Each row is a point on a landscape with many valleys, with its height.
From any point a ball rolls to the lowest of the 2 points nearest to it. It stops when none of these is lower. Distance is the straight distance between rows; heights are no part of it.
Z_372 (h 300): [-27  23  12  24  33 -14  18 -14  18 -21  37  -1  -6  28  21 -22 -16  -5
   5  -8 -30  30 -16   9  17 -14  -7  11  -9   5  19  -7 -28   1 -17 -37
  20   8]
Z_952 (h 405): [ -9   7 -25  -2 -18  -2 -19  13  -6  18 -10  20   5 -20   7  -3 -11 -20
  16  -8  17   0  -6  26 -25  29   5 -30  16 -14 -12  27   2 -46   9  12
 -31  -3]
Z_551 (h 381): [-13 -54 -27 -32   9   2   1   7  -9 -20  19 -22   3 -53   4   1  10  27
  -3  22  35  20 -22  16   3  26  16   1  21 -19 -20 -12   1 -14  13  -4
  -6  -2]
Z_454 (h 310): [ 15 -34  -9  -2  13   4  22 -12  22 -13  12  16  13 -33  -2  10   2   3
 -31 -10  14  15 -18 -16  -5   2   1  25   3 -25 -30  19 -28  13  18   9
  11  16]
Z_315 (h 461): [-34  18   9   6 -55 -31 -30  14   7 -13 -11  23  25  22  -1 -29   9 -21
  16  17 -27 -20  10 -34 -32   1 -21 -43  -9  14  15 -14   2 -31  28   0
  -8 -29]
Z_518 (h 674): [-50 -24 -29   4 -25 -36  -2  26  48 -26  -4  45  22  -5  -8 -40   5 -23
 -11   4  15  17 -28  -2 -20   2  -7 -22  16   4 -19 -13 -10 -26  57  20
  27 -10]
Z_980 (h 191): [  7  -2 -10 -18 -19  -8  -7  37   5  21 -44  24  14 -12 -15  -3   9   4
  11   5  15 -23  28  10  -3 -25   0 -21   0  13   3  -6  18   5  29  43
   1 -14]
Z_925 (h 454): [ 32   2   0 -18  14  15  13 -19 -23 -12  -1 -22   1  -9  12  39 -20  45
   5  -8 -44   2  42  -3   3 -24   5  22   9 -19  16   3  -7  13 -31  -6
 -21 -15]
Z_175 (h 512): [-12  30  13  29 -12 -11   1 -44  -7  19  22 -14 -55  53  -8  35 -21  -9
  -1  -7 -27  15 -24  10  17  -9  10  -6 -17 -23 -12  22  -1  13   3  -2
 -11   2]
Z_679 (h 273): [ -1 -30   5 -37  23   4 -19 -15 -24 -25   7 -27  -2 -46  -7 -36  19  42
  12   0   0 -26  18  14  -2 -11  24   9 -11  -9  18 -12  16   8   5 -13
  -3  12]
Z_828 (h 572): [-22  27 -12  12   3  -8  51 -20  29 -11  12  -5  21  47  33  10   3 -28
 -27   9  -8  19 -43 -33  -6  25 -11  29 -25   1   0  16 -27 -15 -22  -3
   9  26]
Z_819 (h 433): [ -4  10  37 -22  19  -5  -7 -25  11  -8   3 -20  17 -25 -10 -52  -6   1
  16 -19  13 -43  10  30   2 -16   3  12 -12  15   4 -10  21  11  18  23
 -18 -22]
Z_286 (h 516): [ 27  32  26  11  -4  22 -48  30  17  42  12   5 -44  39  19  38   0 -22
  14  -7  -1   0  -6  34   9  12  21  10   8  19   0   8  28   0 -22  10
 -20   9]
Z_480 (h 656): [-13   5  19  51 -10  -6 -29  12   4  -3  20  20  -4  14 -16 -35   5 -40
   4   7   1  21 -15  -8   6  14 -40 -39  14  28  -1 -24 -14  -9   7 -57
  19 -13]
Z_789 (h 404): [-56  29  -7   7  -2 -29  -4  -1   1  -9  12  -6 -23  35  20 -23 -23   5
  27   8 -21  18 -14  47   9 -17  13 -32  -2  12  23 -17  11 -25   4 -10
 -13 -20]
Z_452 (h 668): [-14  17  10  32 -21 -14 -40  22   9  12  10  26 -14  46   6 -11  11 -36
   2  14 -14  10 -15 -15 -15  14 -11 -33  -5  17  15  -1   1 -16   0 -38
  10  17]
Z_229 (h 418): [  4  -8  30 -16   3   9  -1 -11  -4 -34  44 -28  16  -9  15   3  14  -8
 -18  21   6  -1 -14 -49   8  31 -24  31   7  19 -11 -31  -8   5 -25 -33
  -3 -14]
Z_137 (h 590): [-44  14 -19  18  11 -16  71 -21 -17 -26 -11 -20  50  -6   2 -42 -33  -8
  11  -4  -4  14  -8   6  -2   9 -23 -13  -1  -8  12  -8 -19 -36 -13   0
  -3 -20]
Z_236 (h 642): [ -4  30  -1  35 -28   2 -17   3  23   6  23  28 -29  33  21  26 -11 -40
 -14  -5 -13  27 -19 -10   5  16 -23 -16  16   6 -30   8 -29 -34  10   2
 -12 -24]
Z_470 (h 225): [-50  26   1  13   4 -36  39  -6  14 -22   8   0  21  58  16 -28   3 -12
  -6  20 -21  13 -22 -21  10 -17 -15   2 -31  21  28 -21  -8   5  -5 -15
  29   3]
Z_265 (h 356): [-46  18  -6  18  26 -21  10  -1  40 -20  30  27 -15  27  25 -41 -30  -3
  14 -23 -28  34 -24  45  10 -28   7  -6   3  11  12  -9 -29 -17  18 -13
   9  -8]
Z_134 (h 167): [-16  40  26  15  -9 -14 -10 -14  10  39 -12 -14 -21  55 -13  -5  -8 -28
   8   3   2 -25 -11  29  11 -21  14  -4 -23  17   1   7  35  20  11  30
  -5   2]
Z_506 (h 375): [ -7   6   5 -16 -16   9 -21   4  -8 -13  34 -26  -5   3  30  15  10 -12
  -3  23  10  -2 -23 -14  -6  51   1   6  12  17  -7 -17  12 -28 -30 -35
 -21  -5]
Z_217 (h 470): [ -5  17  12   2  -9  -3 -15  10   4  -8  18   0 -22   5  19  17 -25  10
  15  -3 -27  17  15  17  21 -24 -14 -16  28  15  -4 -25 -12 -11   7   1
 -24 -53]
Z_621 (h 147): [-15 -26  16 -16  13  -9   4   5  16 -47  25   3  22 -47  -2 -34 -10  13
   2   0   0  16   0   5   8 -19 -16   3  23  16 -16 -41 -17  -6  31   2
   0 -54]
Z_31 (h 453): [ 44  16  39  -7  13   3 -34 -20  15   1  24  25 -27   2   6  20  15  16
  -1 -34 -52 -10  21  -8 -21 -14  23  29 -24 -18  12  31 -14  22   0 -14
 -11  33]
Z_981 (h 543): [-16  28   6  10 -13 -18  24 -40  18   5  15   4  -9  46  12  19  -6 -13
 -18  -3 -26  10 -27 -23  -2  -1  -2  10 -21 -14 -15  19 -21   0   4   8
  -1   3]
Z_916 (h 192): [ 11   0   6  14  41  17  21 -23  16  -8  16   9  20 -42  -4 -27 -30 -11
   7 -46  11   4  -4  33  -1   4  -4  22  10 -17 -12  32 -22 -11   4   7
 -14   4]
Z_659 (h 193): [ -6   7  13  19  39   7  10 -56 -44   6  -2 -36 -13 -16 -17 -36 -26  12
  29 -32 -20 -10  24  40  -7   8  17   3 -21 -25  34  31  15 -16 -28 -19
 -19  20]
Z_388 (h 387): [-13  13  19  -6   9 -11 -28  -6  14  17 -22   3   6  -6 -27 -62  -5 -15
  15 -18  19 -41   8  46 -11 -24   9 -17 -17  15   9   8  31  16  35  22
  -8   3]
Z_155 (h 458): [ 25 -15   6  -1 -25   4  -6  -4 -17   4 -13   6  27 -24 -20   0  38 -22
 -10   6  13 -26  10 -63 -28  43 -20 -10 -11 -12  -7  17   1  -7  -1 -15
   1  18]
Z_453 (h 727): [ -8 -24 -34 -30 -13 -17  33  15   2 -10 -15   7 -12  26  10  36  10  58
 -19  26 -20  21   3 -16  14 -42  29  -1  -7  -7  17 -30  -4  36  -4  14
  30   9]
Z_244 (h 398): [ 20  33  25  30  -5  -2 -20   5  15  30 -22  40   5  19 -10 -12   8 -40
   6 -25 -11 -20  16 -13 -25  -5 -10 -11 -19  -2   1  40  -5  -4  10   9
   2  17]
Z_826 (h 440): [-38   4 -12 -27 -26 -28 -24  -8   8 -15  16   1 -35  11  19   0  -9  26
   8   5 -13   8  -7  31   1 -15  21 -25   7   0  -5 -18   9 -13  27  14
 -26 -31]
Z_585 (h 355): [  9 -31  -7  24  25  10   8 -20 -33   4  -3 -21 -21 -35 -37  -6 -23  22
  12 -12  21   9   9  39  29 -26  -4 -10  17 -13 -13   6  -1  34  18 -16
   6 -14]
Z_619 (h 369): [ 24  23   5   3  22  10  37 -36 -10  22 -13 -13  -7  30  -9  26 -21  10
  -2 -30 -20  -9   3  19   5 -12  36  36 -25 -23   9  34   4  31 -21  30
   2  37]
Z_886 (h 337): [ 24 -34   0 -27  15   3 -21  -1 -23 -22  -2  12   3 -66   1  -3   8  45
  18 -10 -21  -2  37   6 -23  -5  14  -6  -2 -29  18   6 -18 -10  13 -17
 -13  10]
Z_104 (h 659): [-27   3 -18  33 -32 -19  -8  20  46   3   3  49 -11  21   0  -7   0 -36
 -27   8  11  25 -26 -13  -1  -1 -20 -23  19  12 -33  -9 -19 -12  40  14
  25 -17]
Z_320 (h 738): [-20 -44 -40 -30  -8 -28  13  16   8  -6  -8  21 -18   7  -2   5  27  42
 -14  21   5  13 -10  -3  -1 -22  41 -13 -16 -15  12 -10   1  25  20   6
  34  36]
Z_282 (h 477): [ 26 -18  -2  -9  -6  18 -49   6 -20  13  11  -6 -32 -46 -12  22  -4  16
  14  -2  25  -3  11  38  14   8   4 -13  24  -2 -23  -1  16   7  22  -5
 -30 -15]
Z_371 (h 531): [  1 -12 -22  -9 -17 -15  21 -14 -43  20 -44 -26  -7  12 -37  14   2  28
  -1  20  14 -25  19  -1  22 -29   9 -18 -15  -8   5 -10  29  44  16  36
  26  -9]
Z_976 (h 471): [  6  34  41 -23  -5   2   4 -34 -13   5 -13 -37  13   0   0  -3 -12   9
  14  -7 -19 -45  24   9   0 -15   3  22 -23   6   5   7  32   5  -5  41
 -34 -31]
Z_335 (h 253): [ 15  -3  20 -36  10   3  -2  22  15 -13   9  -9  -1  19  22  15  22  26
 -14  17  -6  -7   7 -32  15 -15  13  38  -8  35  26 -39  13  27 -34  -6
  14  10]
Z_715 (h 637): [-22   9 -32  16 -17  -6  11  39   1 -14   6  25  -6  34  31  18  -7  -2
   6  15 -27  49  -5  -4   1   1  -8 -28  21  11  17 -31 -33 -36 -19 -22
  14 -13]
Z_362 (h 501): [  1  25  44 -15   2   0  -4 -21 -18   8 -16 -44  13  26  -8 -21  19 -11
   7  16  -3 -53  15 -16   5  -6   4  22 -30  28  27  -6  51  28 -17  10
   2  -3]
Z_150 (h 149): [ -1 -30   2 -23 -14  -9  36  20  24 -12  -9   3  39 -20  -7   4  23  -5
 -34  19  31  -3 -10 -47   8   0 -24  21   9  10 -23 -26   1  16  15  25
  20 -17]
Z_696 (h 359): [-24  19 -13   7  -3  -4   8 -12  10  -9   1  14  29 -30   7 -30 -26 -31
  15 -28   8   5 -20  17 -35  41  -4 -15   9 -19 -14  31 -18 -66   2   9
 -33  -2]
Z_55 (h 406): [ 20  21  41   9 -30  -4 -40  -8  36   1  23  38 -17   6  -2   8  15 -23
 -29 -10 -13  -7   1 -44   2  -7 -24  13  -2  17 -28  -3  -7  12  33  16
  -4 -25]
Z_40 (h 573): [-10 -18 -30  -5 -13  -4 -40   9 -33  20 -24 -11 -37   0 -26   3  12  23
  20  20  22 -14   6  29   5  -1  34 -36  -5  -4  10  -3  37  17  11  -2
  15  13]
Z_865 (h 649): [  6   3 -28  26  13  25   8  31 -25  10   0  -6  -6   8  15  24  -6  -4
  13   6  -2  33   4   4   5  24 -15 -15  23  -2   8  -5 -13 -24 -45 -42
  12   6]
Z_389 (h 555): [-23   4 -19 -10 -27 -13 -20 -27 -53  11 -43 -33 -36  16 -30   9   4  31
  19  26  -6 -29  28   2   0  -5  28 -34 -22 -21  19  10  46   9  -3   9
  10   4]
Z_275 (h 376): [ 43 -29 -13 -12  12  25 -20  16 -38  -2  -9   2  16 -65   2  21  11  17
  12   0   4  -2  32 -11 -22  28  -3  -7  11 -20   9  18 -12 -23 -19 -26
  -9  20]
Z_724 (h 452): [ 24 -21  24  -7  -6  25  -7   8  12 -17  41  -6   4 -21   4  27  -3  -9
 -34  17  24  12 -16 -43  24  23 -35  29  38  24 -37 -31 -12   8  -9 -15
  -7 -27]
Z_177 (h 449): [-68  20 -25  -2 -10 -38  33 -25  -5  -4 -23 -24  16  40   7 -44 -10   1
  10  13  -9 -18  -9   9 -21   6  19 -14 -37  -8  33  14  26 -22 -13  14
  -7  20]
Z_22 (h 542): [ 23  27  11  13  15  36  22 -11  -8   8  11 -25  19 -14  12  27 -38 -23
   0 -23   4   1   1  10   7  20 -25  21  30   0 -20  24 -12 -24 -28  11
 -38 -29]
Z_219 (h 143): [-31 -16 -19   5  -5 -23  51  11  -5 -27 -13  -9  28  20   4 -14  14  17
  -9  34   0  18  -6 -32   9 -15 -20  -6  -3  12  17 -38  -9  14 -11  -7
  38 -16]
Z_769 (h 234): [ -9 -45  -2 -23  -1  -3   4  37  25 -14  -5   1  49 -38 -13 -42  39 -21
 -16  30  53 -10 -20 -24 -10  29 -10   7   8  18  -9 -24  10  -4  14   2
  24  16]
Z_188 (h 626): [ -3  16  13  22   1  18 -21  19  33  -3  41  11  -6  12  27   4 -13 -47
 -15  -3  14  29 -31  -5  13  33 -32  15  35  30 -29 -18 -19 -31 -10 -19
   0 -22]
Z_804 (h 595): [-12  26 -12   9  14   6  50  10  39 -26  16   9  30  34  41  14 -15 -12
 -22  -2 -21  36 -25 -20   1   1 -20  35   8   8  -4 -15 -43 -22 -25   2
  10   2]
Z_24 (h 290): [ -5   2  -3  19  23  12  10  -3  23   5   0  10  32 -27  -6 -51  -8 -45
  -2 -22  42  -5 -29  22 -19  36  -6   7  10   2 -15  26  -4 -26   7  -2
  -1  16]
Z_354 (h 295): [ -5  33  17 -17  13   9  17  15  11  -2  11 -30  12  50  39  20  13  -2
  -6  17 -12  -2  -7 -23  21   3   1  47 -11  31  24 -22  13   9 -53  -8
   4  10]
Z_25 (h 594): [ 11 -34 -28   6  -6  14 -17  16 -17  23   7  -9 -44  11 -17  26  21   5
 -18  28  45  16 -35   3  20  20  21  -8  10   1 -13  -9  17  27 -13 -29
  32  37]
Z_509 (h 227): [  8   4   5 -37   1   0 -19  -6  39  -7   5  35   8 -38  19 -12   4  -6
   0 -36  -1 -20  -3  17 -34   9  15  21  -1 -12 -16  34  -8 -23  30  38
 -34   9]
Z_532 (h 532): [ 15  29  19  32  12   4 -36  23  23  27  19  26 -51  40  16  22 -12  -9
  19 -26 -30  25   7  48  15 -22  11  -5   7  10  12  10  -4   6  -3  -9
  -4   6]
Z_97 (h 611): [-42  11 -14   6  -5 -25  27 -15  -3 -40   4   5  31   9  15 -38 -15  -5
  19  -1 -29  10  -5 -12 -31  12  -9 -20 -16  -6  20  -1 -24 -42  -4 -17
  -6  -3]
Z_617 (h 291): [  4 -16   2 -34  17  14   1  39  23 -13   4   1  32 -16  20 -26  32  -3
  -8  11  39 -12 -11  -6  -5  20   3  31   3  29  11 -22  17  -2 -21  -2
  10  21]
Z_72 (h 472): [ 12   2   2  21  10  -3   8  21   5  10 -26  34  18  31  -5 -21  30 -14
  -1  -3 -16  -4  17 -32 -13 -13  -4  -3 -33   8  40  13  -9  18 -18 -27
  40  49]
Z_682 (h 363): [ 14  16  19  -1  -7  -6 -20 -16   7  28 -21  26  -5  16 -15 -10  17 -17
   0 -28 -16 -36   6 -11 -32  -1  26   3 -45 -15   8  48   7  10  10  18
  -3  51]
Z_140 (h 425): [ 16   1  -2  24 -12  -3  -4  21  -4  21 -41  43  34  -4 -22 -23  13 -31
   6 -14   4 -19  23 -32 -39   8 -28 -31 -14 -11   5  29  -9 -17  11  -3
  12  18]
Z_520 (h 281): [-39  10   6   4   3  -8  11 -15  12  -2  26 -40   2  28   7 -29   4 -25
 -13  26  40  -3 -50   7  21  24 -11   6   1  24  -6 -26  18   8  -6 -19
   6  -4]
Z_180 (h 509): [ 30   8 -10  18  -2  10  36   9 -17  33 -47   3   2  30 -24  26  -5   6
  -8  -5   3  -6  21 -10  26 -41  -5   1  -6  -1   5   0   3  47  -8  29
  37   6]
Z_860 (h 641): [ 10   2  23  52   5  18 -27   3  20  -3  36  23 -14 -11 -16  -6 -11 -40
 -12 -12  15  23 -21  -8  21  19 -48  -6  32  18 -40 -11 -26  -5  12 -36
   4 -27]
Z_589 (h 255): [  4 -40 -24 -12  15  -1  11  34   5  13 -30   6   4 -46 -25  -6   4  13
   4   6  46   3  13  34  19 -31   4 -12  19   4 -11 -13   7  26  35  32
  18 -11]
Z_940 (h 567): [ -8  17 -23   1  14  14  70 -11 -15  -7 -12 -38  43  -8  16   7 -40   4
   3   1   8  11  -2  10  10   6 -20  15  18  -6   0   1  -8 -25 -35  22
 -19 -32]
Z_260 (h 312): [ 16  15   9  10  -2   1   2 -38 -33  32 -36 -10 -16  11 -32   7  -7  -4
  13 -24  -7 -37  15   7 -15   6  34  -1 -38 -30   8  48  25   7  -8  31
  -6  40]
Z_546 (h 221): [ -3 -54  22  17  24  -9 -13   8  23 -38  28  21  11 -62 -27 -38   2   8
 -11  -4  14  36  -7   4  18 -21 -19   1  30   6 -29 -31 -25  11  45 -20
  20 -34]
Z_818 (h 185): [ -6  21  -8 -36 -23  -7 -23  28  -2  16 -29   6 -14  27  19  14  10  28
  19   2 -24 -23  25  27 -14 -29  45  -5 -15   8  27   1  33  -4  -3  40
 -17   2]
Z_955 (h 517): [ 26   3  -9   0   6  33  20  15  11  16   0  -9  12 -32   0  33 -31 -13
 -12 -11  38   4  -5  17  19   3 -22  27  39   2 -48  11 -11  -6   7  42
 -23 -32]
Z_114 (h 485): [-27  12  -6  18 -41 -17 -27  -2 -35   2 -18  -5  11  20  -5 -11  12 -21
  18  26 -15 -17  10 -36 -32  36 -21 -52 -16  -9  13   7  11 -36  -5 -30
 -14  -5]
Z_443 (h 350): [-21 -15  -6 -25   6  -8   6 -48 -39 -20   0 -52  -9 -16 -13 -23   8  34
   5  14  -2 -34   3  -7  -8  15  25   8 -29 -20  18   4  27   1 -15  -7
  -4  12]
Z_910 (h 374): [ 10  45  57  30  -6   7 -29   0  47  16  32  20 -25  42  14  18  -2 -45
 -16  -6 -21   4  -4 -23  25 -11 -31  21   1  32 -16 -10  -3   7   8   3
  -4 -26]
Z_594 (h 483): [-30  14 -16  11   3 -19  18   9 -12  -3 -23   1  29  43  13 -31  17  -3
  15  12 -26  -9   6 -19 -28  -3   8  -7 -42   2  52  13  10  -7 -28 -18
  24  41]
Z_174 (h 97): [ 16  41  26  30 -19   7 -14   8   3  41 -23   3 -19  40 -13  19 -14 -29
  12  -2  -2 -11  16  11  19 -22 -16 -15   0  18  -9   7  13   7   5  33
 -12 -31]
Z_199 (h 442): [ -4  -2 -45  30  -8  -2   5  24 -14  37 -44  21   2  -5 -23   0 -17 -15
  14  -3  26   9   1  30  -7   0  -6 -51  13 -14  -9  22  -4 -16  16  11
   7   3]
Z_932 (h 402): [ 45 -43 -13 -22  -1  23 -19  42 -25  11 -22  12   7 -60 -12  31  20  24
   4  20  18   6  37 -16   4   9 -11  -6  20   0  -3  -7   2   4  -7  -2
   2   0]
Z_17 (h 691): [-26 -30 -42   6 -10 -18  30  26   9 -15  -7  24  24 -16  -3 -16   4  -4
  -7  13  22  27 -22  -2 -14  13  -6 -28  16 -13 -12  -4 -24 -28  16  -5
  23   2]
Z_118 (h 377): [  7  -6 -10 -23   7 -13  31 -21  33 -15  -7  29   6  -6   1  11  -1  26
 -21 -22 -18   0   1 -10 -10 -39  19  29 -17 -25 -13  21 -23  23  29  42
   8   9]
Z_367 (h 434): [ -1  16  16  -7 -48 -24 -28   6  31  -5  -8  45   5   1  -6   2  11 -16
 -10   1 -18 -17  18 -31 -12 -19 -25 -22   2  11 -18  -9  -6  -6  48  39
 -10 -39]
Z_676 (h 484): [ 29 -15   3  -8  -4  33  -4  -2   4  -2  39 -29 -18 -16   7  47 -20   5
 -25   2  15  11 -16  -5  32   4  -9  35  42   1 -40  -9  -8  21  -3   1
 -28 -18]
Z_565 (h 366): [-33 -22 -18  -4   9   3   2 -24 -13  -6  30 -44 -17 -15  -4 -25   0   3
  -2  13  44   4 -48  33  14  34  15  -8  19  -5 -15 -11  17  -9   5 -30
 -13   6]
Z_559 (h 284): [ -6   3   5  12  37  13  11 -34 -22   4  14 -43 -26  -4 -12 -13 -27  16
  14 -20   4  -3  -4  53  24  -7  20   9  -1  -7  11   8  15  20 -12 -10
  -9  -1]
Z_776 (h 336): [ 23   7  14 -32  -8  25 -25  33  16   2  21  -6  11  -6  35  13  26 -18
 -11   5  21 -11 -15 -16 -17  48   4  29  11  28  -3  -9  17 -19 -33  -8
 -16  17]
Z_44 (h 324): [-23 -19 -17   3  13 -14  -5   3  15   8 -18   9  -5 -27 -25 -51 -10   8
  16 -12  37  -1  -8  64   5 -25   9 -31   9   2  -9  -1  10   8  50  24
   1 -10]
Z_415 (h 520): [  3  -1  13  12   6   6 -24 -20 -45   8  -9 -32  -3 -22 -23 -28   8  -4
  21   5  10 -30  23   6   1  14 -12 -24  -4  -1  16   2  23  -3  -9 -31
  -4 -10]
Z_466 (h 492): [ 16   0  31   4   8  11 -22 -11  -9   1   4  -7  21 -19 -10 -36  19 -25
   1  -3  15 -31   1 -17 -14  24 -13  -2 -13   6   5   4  10  -1  -2 -23
  -8   7]
Z_928 (h 409): [-37   6 -19 -26 -17 -19  19 -22 -23 -16 -18 -31  28  -2   9 -17   6  18
   8  17  -2 -29   4 -13 -23  22  15  -9 -24 -15  20  12  23 -27 -13  18
 -22   2]
Z_409 (h 548): [ 27   5  26  20  14   7 -43  13  40   5  23  46 -30  -5   5  -1   1 -11
   5 -41  -5  11   6  27  -1 -14  -1   6  11  11  -9  12 -13   5  21   2
  -6   4]
Z_106 (h 184): [ 17 -39  19 -49  -1   5 -21   7  -8 -23  23 -15  -1 -36   7  12  31  38
 -11  22   1 -13  14 -29   3   1  12  26   2   5   3 -28   9  18   0 -15
  -1  -3]
Z_595 (h 627): [-20  30 -12  23 -23 -14  14   8   1 -21   1  28  19  38  24  12 -11 -14
   8   3 -51  33   2 -31 -25   5 -21 -19  -4  -7  11  -3 -41 -43 -11 -12
   2  -8]
Z_133 (h 441): [ -1 -11  -9 -10  -5   4 -53   7 -16  15  -8   9 -18 -52  -9 -21  -2  -2
  30 -13  25 -16   2  50 -17  24  15 -36  13 -10  -7  17  14 -30  26   0
 -39   3]
Z_653 (h 429): [ 30  -8  -9 -33  -4  12   9   3 -32   3 -27 -13  21 -36  -2  38  -5  36
   8   6  -6 -16  45  -4   7 -13  -2   7  11 -11   1   0   8   7  -3  24
 -15 -30]
Z_491 (h 553): [ 42 -32   6   6  22  13 -13  -9 -29   2  -4  -1 -29 -10 -26  10  20  29
  -4  -7  -5  -1  20  -6  14 -18  14   9  -9 -11  13   1   3  52  -9 -27
  38  40]
Z_730 (h 499): [ 36  16  11  -4  -1  31 -36  11 -19  29  10 -18 -36  -4   2  47 -16  -1
  14  -8   9  -4  11  36  15  11   8   8  24   6 -12   9  20   5 -15   8
 -34 -13]
Z_201 (h 208): [-29   5  -8  -6 -13  -7  26  16   0  -3   3 -26   1  41   7  -3   8   3
 -13  42  20   1 -20 -17  29  -7 -13  -3   5  33   5 -46  15  19 -16  -1
  18 -18]
Z_402 (h 500): [ 11 -53 -28   5  17   1  40 -23 -41 -18  -9 -27   6 -26 -20  24  -2  45
 -16  19  -1  22  14 -24  13 -15  -6  -3   6 -32  -2  -4 -16  32  -7 -24
  30   0]
Z_882 (h 403): [ 10 -35 -15   1  14  10  26   6 -18 -14   5 -19 -11 -25 -12  27 -37  41
  -2   3   1  29  15  21  40 -43 -15   3  35 -10 -16 -23 -17  29   8   5
  -1 -44]
Z_63 (h 463): [ 12 -40 -16 -37 -10  -8  26 -33 -33 -20 -18 -23  20 -38 -14  34   9  48
  -8  18 -13 -15  27 -41  -4 -11   3   9 -13 -35   0   0  -6  23  12  11
   2  -7]
Z_661 (h 612): [  6  12  -3  13  19  24  21  25  41  -2  22  19   6  19  30  10  -6 -34
 -22 -12  13  27 -34  -5   7  14 -16  36  20  22 -16  -3 -24 -11 -20   1
  10   7]
Z_373 (h 339): [  6  48  50  -3  -4  13 -11  -5  18  16  26 -23 -12  49  25  31   0 -28
  -4  10 -19 -13 -11 -12  18   9  -6  40  -9  27 -10  -7  17  -1 -23  12
 -20 -16]
Z_340 (h 38): [-19 -24   9 -21 -22 -24  15   1  31 -43  22  16  18 -19   7  -8   8   9
 -25  10  -5  12  -6 -39   5 -13 -19   9   9   7 -27 -38 -18   2  35  18
  10 -41]
Z_426 (h 144): [ 18  23   4  -1 -22   6 -18  28 -20  36 -41   3  -9  19  -8  27   0   9
  23   1 -15 -20  45  17   7 -31   5 -21   1  12  12  -2  29   5  -4  36
 -11 -24]
Z_978 (h 705): [  0 -23 -45 -15   2   4  28  37   9  -7 -19  24  32 -10  18  14  16   4
 -15   8  17  21 -10 -12 -26  20  10   2   5 -15   4   5 -18 -23 -18   3
  11  29]
Z_338 (h 493): [ 31  -3 -15  16  20  23  30  27 -31  25 -48 -14  14  17 -14  23   8   3
   0   5  12  -4  29 -24  17  -6 -10   8   0  11  18  -5  10  29 -45  -2
  38  21]
Z_895 (h 247): [ -8  40  19  26   7  -6   8 -33  -6  35 -26  -9  -7  23 -19 -20 -36 -21
  24 -30 -14 -22  11  48  -4 -12  21  -8 -30 -10  13  40  32  -9  -1  31
 -22  13]
Z_857 (h 318): [ -6 -33 -18 -48   9  -1  -1  -5  11 -19  13   4   3 -55  17  -2  -7  31
   4 -10  18   6 -14  33 -16   4  27  10  12 -21 -15   8  -6 -24  26  21
 -26   4]
Z_308 (h 526): [ 34 -39  -8   8  15   1  19 -19 -14 -16   2   1 -21  -6 -15  43  -3  40
 -25   6 -28  32  18 -27  17 -40  -1   9   2 -27  -4  -3 -33  51   1 -22
  28   7]
Z_601 (h 574): [ 24 -28   2   8  -3  11 -43  -5 -29  11  13  -5 -50   2 -23  18  30  18
 -10  12  11  -1  -6 -15   8  19  22  -8  -6  -6   4  -4   9  34 -10 -51
  26  41]
Z_554 (h 299): [ 42 -15 -12 -20   0  12 -14  13  30  -5   0  52  12 -43  18  29  13  -3
 -17 -25  -2  13   5 -14 -34  15   4  17   6 -24 -23  36 -33 -21  20  18
 -11  24]
Z_863 (h 510): [-21 -14  -9  23  -7  -2 -30   8 -35   2 -13 -10  12 -22 -24 -48  12 -16
  27  17  20 -13   8   4 -17  28 -18 -59   4  -2  15 -10  13 -28   9 -44
   4  -2]
Z_422 (h 482): [ 32  28  32  19   1  12 -17 -35  -5  17  27  -8 -47  36   1  63  -9   7
  -2 -13 -59  11   6  -9   2  -1  17  24 -17 -26   2  29 -10  23 -22 -19
 -12  21]
Z_210 (h 473): [ 30   2 -25  19  13  28  16  17 -36  37 -45 -11  11  -7 -22   9  -3 -10
  13 -10  28 -10  20  16   3   9  -7 -11   6  -6   2  25  15   3 -26   2
  14  13]
Z_263 (h 443): [ 29   1   7  24  32  10  23  -1  19  15   8  17  -6  30  -5   2  16 -16
 -22 -19  -1  11 -13 -19   7 -10   3  26 -18   5   5  14 -17  44 -20 -22
  41  48]
Z_864 (h 682): [ -6   2  37   0 -24 -19 -81  10  11   9  22  17 -33  22  -3 -29  32 -16
   7  13 -10 -14  -3  -6 -17   9  10 -26 -14  22  18 -16  25   2  16 -39
  -7  15]
Z_855 (h 716): [ -3 -22 -52 -36 -11  -2  43  29   0 -15 -28   6  23  -1  24  41  13  39
 -16  26  -3  31   2 -26  -3  -9  15   5   5 -15  10 -18 -14  -9 -19  19
  10   9]
Z_510 (h 479): [ 18  10  15 -21  -9   9   0  -5   0 -30  23   0  10 -15  28  29 -17  18
  -1  -7 -37   9  17 -15  -4  -9 -16  15  22  -1  -7 -14 -28 -16  -5   1
 -34 -43]
Z_333 (h 616): [  6 -43 -18  -4  17  19   4  -3 -23   8   0 -38 -18 -17 -33   5  15  14
 -15  22  57  -7 -29   8  32  15  19  15   8  -1 -15 -17  20  45  -4 -14
  32  24]
Z_693 (h 60): [-10  13   7   3  36  -5  28 -38   3 -11   5  -2  13 -24   2 -39 -34  11
  22 -43 -22   4  13  38 -13  -9  13   6 -11 -22  23  29 -15 -25  -7   1
 -27  12]
Z_591 (h 408): [ 12  11  -8  -1  21   9  15  -1   5  15   0  -7  -7  26   3  10   4  -1
  -3  -8   3  -4 -12  12   1  -2  27  25 -17  -1  11  14   7  22 -27   5
  16  35]
Z_684 (h 420): [ 18  28  25 -17  -7 -13   3 -44  18  -6   6   6 -13  22  14  25  -6  25
  -6 -23 -56 -13  15 -12 -10 -39  21  31 -29 -21   1  22 -12  26   8  30
 -20   1]

For each start below, name the point where the ball stops.
Z_863 | Z_106
Z_466 | Z_174
Z_452 | Z_509
Z_263 | Z_174
Z_40 | Z_693
Z_715 | Z_340
Z_676 | Z_340
Z_855 | Z_509
Z_981 | Z_509
Z_25 | Z_653
Z_532 | Z_693
Z_389 | Z_693
Z_865 | Z_693
Z_217 | Z_219
